A landscape with many peaks, sampled at points; each row gives a point and its height.
From any point a climber takes the steepest step (rise divided by distance) to one of its 4 nearest points. It stops when none of these is higher. Distance is the straight distance between rows; heights are no part of it.
<584>: 20, -41, -22, 10, 2, 16, -13, 30, -15, -18, 5  height 7.04
<301>: 20, -10, -20, -12, -7, -4, 21, 5, -28, 7, 2  height 7.37
<307>: 23, -16, -2, -10, 3, 1, 6, 2, -18, -7, -15  height 8.27
<348>: -13, 19, 41, -3, 8, -10, -3, -26, 22, 2, -17  height 6.91
<116>: 20, -40, -31, 7, -4, 18, 1, 37, -19, -11, 16  height 8.21
<194>: 33, -54, -11, 3, 10, 22, -8, 28, -20, -24, -9  height 6.79
<180>: -17, -13, 3, 23, 3, 5, -27, 17, 22, -18, 3  height 6.01
<165>: -11, 12, -5, 5, -5, -9, 0, 1, 5, 6, 7  height 6.89
<96>: 37, -34, 4, -7, 14, 12, -8, 8, -25, -25, -24  height 8.10
<177>: -9, 31, 48, -18, 2, -8, 12, -39, 17, 13, -17  height 6.20
<555>: 20, 10, 27, -33, 3, -4, 16, -24, -17, 2, -29  height 7.98
<287>: -13, 17, 12, 8, 2, -6, 0, -10, 16, 3, -1  height 8.01
<528>: -18, 42, 46, -16, 1, -16, 16, -42, 18, 28, -5  height 5.34
<387>: -8, -3, 22, 5, 11, 5, -17, -5, 21, -16, -17  height 8.28
<368>: -4, 16, 5, -8, -5, -13, 11, -12, -4, 11, 1  height 5.71
<503>: 18, -32, -37, 7, -6, 10, 5, 35, -20, -3, 24  height 7.24
<181>: -35, 52, -1, 3, -7, -6, 12, -26, 14, 42, 29  height 0.33
<240>: 22, -19, -18, -6, -1, 5, 4, 17, -25, -5, 1  height 8.67
<25>: -38, 27, -10, 26, -3, 2, -15, 1, 31, 18, 36  height 6.26
<473>: 1, -8, -35, 6, -8, -1, 7, 17, -11, 3, 21  height 8.37
<207>: 22, -18, -35, -1, -1, 2, 12, 18, -24, 2, 10  height 7.56
<218>: 8, 14, -23, -15, -12, -12, 24, -7, -20, 18, 8  height 6.39
<329>: 15, -43, -12, 14, 8, 20, -17, 33, -9, -25, -3  height 6.13
<238>: -11, 25, 29, -11, 5, -13, 7, -23, 13, 10, -9  height 6.21
<386>: 9, 12, -2, -16, -6, -8, 16, -15, -14, 11, -5  height 6.73
<416>: 7, 9, 3, -9, -4, -4, 8, -7, -6, 7, -9  height 8.09
<202>: -13, 34, 28, -14, -2, -12, 10, -30, 9, 19, -4  height 4.84
<204>: -31, 4, -22, 23, -5, 8, -17, 17, 22, 0, 30  height 6.40
<247>: -16, 1, 16, 17, 10, 2, -18, -2, 25, -8, -2  height 7.03
<254>: -25, 22, -14, 10, -9, -4, 2, -3, 11, 18, 22  height 5.98
<63>: -5, 35, 5, -23, -11, -15, 22, -25, -3, 24, -1  height 3.55
<217>: 22, -20, 6, -8, 10, 7, -4, 4, -12, -17, -19  height 8.20
<410>: 3, 20, 18, -24, -9, -10, 19, -22, -8, 12, -9  height 5.91
<426>: -23, 49, 16, -4, -4, -13, 14, -30, 10, 31, 11  height 1.43
<101>: -12, 27, -13, -9, -17, -14, 16, -17, -3, 21, 16  height 4.31
<379>: 12, 11, -8, -30, -12, -11, 28, -10, -27, 16, -7  height 8.63
<350>: -4, -17, -16, 14, 2, 9, -18, 26, 6, -15, 9  height 8.69
<414>: -36, 3, -3, 34, 3, 8, -28, 12, 38, -8, 23  height 6.28
<476>: 16, -22, -4, 2, 7, 6, -4, 12, -13, -12, -12  height 8.22
<521>: -22, 4, -9, 21, 2, -3, -17, 6, 26, -4, 13  height 6.53
<144>: -4, 7, 22, 0, 8, -4, -6, -10, 12, -11, -18  height 7.70
<324>: 0, -10, -5, 7, 1, 1, -5, 10, 2, -7, -1  height 7.94
<65>: -23, 34, 19, 4, -2, -13, 2, -25, 17, 24, 8  height 2.99
<466>: 3, -37, -33, 19, -3, 12, -14, 39, -2, -14, 18  height 7.02
<62>: -4, -26, 11, 20, 14, 12, -34, 18, 19, -34, -13  height 1.85
<490>: 12, -22, 11, 8, 11, 13, -18, 5, 2, -27, -20  height 6.49
<525>: 4, -24, -21, 11, -2, 6, -5, 24, -6, -10, 7  height 7.99
<231>: 1, 4, -20, -4, -8, -5, 11, 4, -6, 10, 7  height 6.25
<349>: 26, -37, 6, 1, 14, 20, -14, 13, -13, -28, -18  height 7.79
<489>: 11, 3, 10, -15, -2, -1, 9, -11, -9, -2, -17  height 8.16
<150>: 7, 3, 24, -13, 2, -3, 0, -18, 2, -8, -30  height 8.04

Where does a climber stop that starts at each point below?
<368> | <240>
<521> | <387>
<348> | <387>
<181> | <287>

Call two points neighbours if one is among the 4 nearest of the other. Go from one point of each pair to the other, from neighbour to neighbour, staying as high as possible. Name the lowest point that can't be avoided.
<379> and <116> | <301>
<473> and <350> | <525>
<116> and <240> | <324>
